Each scene shows the same named points in several views. A view is turned or mirrored, shifted and resized as a whole, has a little noise and may leave points out.
In the rows, zero is written as 100.

Scene 1
View 1
k_707: [94, 108, 75, 86, 118, 96, 90, 99, 81, 85, 95, 101, 111, 93, 101, 121, 71, 111, 108, 104, 109]
k_118: [131, 81, 96, 102, 107, 105, 106, 97, 79, 81, 86, 80, 87, 89, 113, 76, 69, 96, 111, 75, 75]
k_352: [73, 126, 60, 89, 89, 99, 106, 107, 84, 102, 91, 101, 111, 113, 118, 90, 78, 120, 103, 124, 107]
k_302: [96, 106, 76, 89, 114, 96, 93, 101, 82, 86, 94, 100, 109, 95, 105, 112, 72, 111, 108, 104, 107]
k_809: [135, 74, 100, 106, 106, 104, 110, 98, 82, 80, 88, 80, 85, 88, 117, 67, 69, 96, 113, 71, 75]
k_943: [110, 90, 86, 101, 104, 99, 107, 102, 85, 86, 92, 90, 98, 96, 116, 79, 73, 106, 111, 92, 94]
k_39: [98, 87, 85, 98, 114, 90, 103, 106, 92, 85, 103, 97, 111, 94, 111, 93, 75, 113, 111, 97, 114]
k_971: [103, 97, 81, 91, 117, 96, 96, 101, 84, 83, 96, 98, 107, 91, 104, 110, 71, 109, 109, 98, 106]
k_594: [88, 117, 68, 88, 102, 99, 99, 102, 83, 93, 91, 100, 109, 102, 110, 103, 73, 114, 106, 112, 103]
k_776: [139, 54, 111, 111, 121, 95, 109, 101, 90, 71, 99, 81, 91, 80, 113, 72, 69, 97, 117, 62, 91]
k_618: [86, 106, 72, 91, 107, 93, 100, 106, 87, 91, 99, 101, 115, 101, 111, 100, 76, 116, 108, 111, 115]
k_247: [121, 83, 92, 92, 132, 95, 89, 97, 82, 73, 98, 93, 104, 79, 97, 120, 67, 103, 112, 83, 102]
View 2
k_594: [93, 77, 108, 107, 110, 105, 130, 121, 101, 85, 96, 97, 94, 93, 103, 88, 88, 121, 106, 104, 110]
k_971: [98, 83, 99, 111, 114, 110, 121, 117, 100, 86, 98, 107, 97, 92, 114, 90, 82, 114, 93, 93, 95]
k_302: [98, 80, 101, 111, 113, 109, 126, 119, 100, 84, 95, 105, 95, 94, 113, 92, 82, 116, 98, 98, 101]
k_247: [103, 90, 90, 108, 116, 113, 120, 112, 100, 88, 102, 120, 98, 92, 123, 91, 75, 105, 78, 81, 76]
k_352: [88, 73, 116, 109, 107, 100, 128, 124, 98, 88, 93, 86, 95, 93, 96, 85, 95, 128, 117, 115, 128]
k_39: [99, 84, 100, 118, 113, 109, 105, 111, 98, 97, 100, 105, 102, 91, 114, 84, 87, 116, 91, 94, 106]
k_943: [91, 94, 107, 101, 108, 102, 112, 108, 98, 103, 111, 107, 99, 86, 100, 76, 89, 112, 89, 94, 100]
k_707: [99, 78, 99, 112, 114, 111, 125, 119, 100, 84, 95, 105, 95, 94, 115, 92, 81, 117, 96, 96, 98]
k_618: [96, 76, 104, 116, 113, 109, 118, 118, 99, 89, 94, 98, 98, 95, 111, 88, 87, 123, 103, 102, 113]
k_776: [96, 115, 96, 98, 110, 104, 89, 93, 98, 120, 127, 125, 104, 81, 109, 66, 85, 97, 62, 73, 76]
k_809: [88, 111, 105, 88, 106, 98, 108, 100, 98, 114, 125, 118, 99, 82, 96, 66, 89, 100, 74, 83, 82]
k_118: [89, 107, 106, 88, 107, 100, 115, 104, 99, 108, 122, 116, 97, 83, 98, 70, 87, 101, 78, 84, 82]
View 3
k_707: [92, 103, 90, 92, 114, 103, 84, 96, 92, 112, 84, 91, 114, 91, 94, 93, 122, 89, 81, 114, 103]
k_247: [89, 90, 78, 87, 106, 101, 69, 91, 94, 109, 86, 113, 110, 95, 86, 91, 126, 93, 91, 118, 105]
k_618: [101, 116, 99, 94, 110, 107, 94, 101, 92, 111, 91, 92, 107, 90, 95, 100, 118, 92, 82, 107, 91]
k_971: [94, 103, 88, 91, 108, 103, 82, 97, 92, 109, 89, 102, 110, 92, 92, 95, 122, 93, 85, 112, 99]
k_118: [100, 87, 75, 97, 98, 101, 67, 109, 98, 96, 107, 137, 85, 101, 87, 92, 126, 112, 87, 102, 85]
k_352: [106, 122, 108, 104, 119, 107, 104, 115, 91, 107, 99, 78, 102, 92, 104, 101, 116, 94, 68, 97, 85]
k_809: [100, 83, 74, 97, 96, 100, 64, 110, 97, 95, 108, 143, 83, 103, 85, 91, 127, 114, 86, 100, 84]
k_39: [101, 113, 90, 87, 100, 107, 86, 97, 95, 109, 92, 109, 102, 92, 88, 103, 119, 95, 91, 110, 88]
k_776: [99, 85, 67, 87, 84, 102, 58, 99, 100, 97, 104, 158, 83, 101, 75, 96, 126, 112, 103, 108, 84]
k_302: [95, 106, 92, 93, 112, 104, 86, 99, 92, 111, 89, 94, 111, 92, 94, 95, 121, 90, 81, 111, 98]
k_943: [102, 101, 87, 97, 103, 103, 80, 108, 95, 101, 102, 118, 92, 96, 90, 97, 122, 104, 84, 102, 86]
View 4
k_943: [84, 101, 94, 101, 99, 95, 101, 98, 105, 90, 95, 91, 99, 99, 100, 101, 101, 96, 104, 82, 87]
k_39: [90, 102, 100, 119, 100, 93, 105, 96, 108, 89, 97, 83, 103, 99, 105, 101, 92, 99, 96, 80, 84]
k_707: [104, 90, 96, 114, 93, 91, 114, 94, 104, 91, 107, 74, 93, 98, 108, 102, 91, 107, 93, 82, 77]
k_971: [97, 97, 95, 113, 98, 94, 109, 94, 104, 89, 104, 78, 95, 97, 106, 103, 92, 104, 97, 80, 79]
k_776: [72, 125, 86, 98, 123, 117, 86, 93, 109, 82, 96, 101, 92, 91, 95, 103, 99, 102, 116, 69, 88]
k_247: [97, 106, 89, 113, 110, 107, 106, 91, 104, 85, 110, 78, 87, 92, 105, 104, 89, 113, 102, 72, 77]
k_594: [99, 85, 99, 108, 86, 83, 114, 98, 104, 94, 100, 80, 99, 102, 106, 101, 97, 98, 94, 89, 83]
k_302: [99, 90, 99, 113, 91, 88, 112, 96, 105, 92, 101, 77, 98, 100, 106, 102, 94, 101, 94, 85, 81]
k_118: [81, 107, 84, 89, 107, 106, 95, 97, 104, 88, 99, 99, 89, 94, 96, 103, 105, 101, 115, 78, 87]
View 5
k_302: [97, 119, 109, 113, 93, 105, 113, 89, 86, 83, 106, 94, 79, 101, 104, 116, 86, 82, 75, 102, 89]
k_594: [98, 121, 108, 111, 91, 98, 116, 90, 84, 91, 111, 86, 86, 99, 112, 120, 79, 84, 77, 118, 92]
k_39: [107, 117, 96, 114, 112, 96, 107, 95, 91, 84, 99, 105, 82, 106, 103, 104, 87, 92, 85, 96, 92]
k_971: [98, 118, 105, 117, 99, 107, 111, 89, 89, 84, 102, 101, 78, 100, 99, 113, 92, 82, 78, 96, 92]
k_776: [97, 125, 81, 127, 142, 105, 101, 112, 108, 106, 70, 131, 77, 79, 73, 92, 131, 94, 108, 84, 111]
k_809: [91, 132, 89, 123, 128, 104, 108, 112, 102, 116, 80, 116, 81, 71, 80, 103, 125, 89, 103, 106, 114]
k_118: [90, 131, 94, 123, 121, 106, 109, 108, 100, 114, 84, 111, 79, 71, 80, 108, 121, 86, 98, 106, 111]
k_352: [104, 123, 108, 105, 90, 82, 119, 94, 82, 96, 118, 76, 95, 101, 124, 123, 64, 91, 77, 134, 93]
k_707: [96, 118, 111, 115, 88, 110, 114, 84, 84, 79, 108, 94, 77, 102, 103, 118, 86, 78, 72, 97, 87]
k_618: [106, 118, 104, 110, 98, 94, 113, 90, 85, 83, 109, 91, 85, 106, 112, 114, 76, 88, 79, 108, 89]
k_943: [99, 126, 95, 117, 115, 95, 112, 103, 95, 102, 95, 102, 85, 89, 97, 109, 98, 91, 93, 110, 103]
k_247: [91, 118, 103, 124, 104, 123, 106, 87, 93, 80, 92, 113, 69, 97, 83, 109, 109, 77, 80, 76, 91]
View 6
k_809: [103, 113, 56, 116, 77, 118, 87, 92, 105, 116, 119, 151, 83, 133, 120, 94, 83, 100, 87, 82, 103]
k_118: [108, 111, 60, 120, 75, 113, 88, 93, 108, 112, 115, 145, 82, 129, 117, 101, 87, 105, 88, 87, 102]
k_594: [113, 90, 117, 105, 78, 96, 97, 88, 117, 93, 98, 104, 91, 115, 105, 129, 83, 115, 101, 97, 63]
k_943: [105, 98, 87, 106, 76, 110, 92, 86, 110, 103, 109, 124, 90, 123, 113, 110, 83, 99, 94, 88, 79]
k_247: [120, 91, 78, 121, 45, 100, 87, 97, 104, 97, 123, 110, 104, 114, 78, 117, 108, 97, 87, 96, 113]
k_618: [110, 81, 120, 99, 67, 99, 96, 84, 112, 88, 103, 95, 101, 112, 96, 128, 87, 98, 101, 95, 63]
k_707: [122, 83, 112, 112, 56, 93, 95, 93, 113, 89, 108, 93, 99, 109, 83, 133, 97, 110, 96, 103, 82]
k_352: [110, 85, 137, 94, 88, 95, 103, 82, 121, 89, 88, 95, 89, 114, 111, 139, 73, 116, 108, 98, 40]
k_971: [114, 85, 102, 109, 55, 99, 92, 90, 107, 91, 114, 97, 104, 112, 85, 124, 98, 95, 95, 95, 86]
k_39: [105, 85, 100, 100, 63, 108, 93, 82, 106, 94, 113, 102, 103, 116, 96, 116, 90, 83, 97, 90, 77]
k_302: [118, 86, 111, 109, 61, 96, 95, 91, 112, 91, 107, 97, 98, 112, 88, 130, 94, 108, 98, 98, 78]
k_776: [96, 110, 40, 113, 63, 126, 83, 87, 95, 116, 132, 149, 94, 133, 112, 83, 90, 72, 83, 75, 117]

In a view up to two points have been moved. Name them for each view, in the order of its rows, or write -.
view 1 | k_776
view 2 | k_707
view 3 | k_247, k_118
view 4 | k_302
view 5 | -
view 6 | k_594, k_971
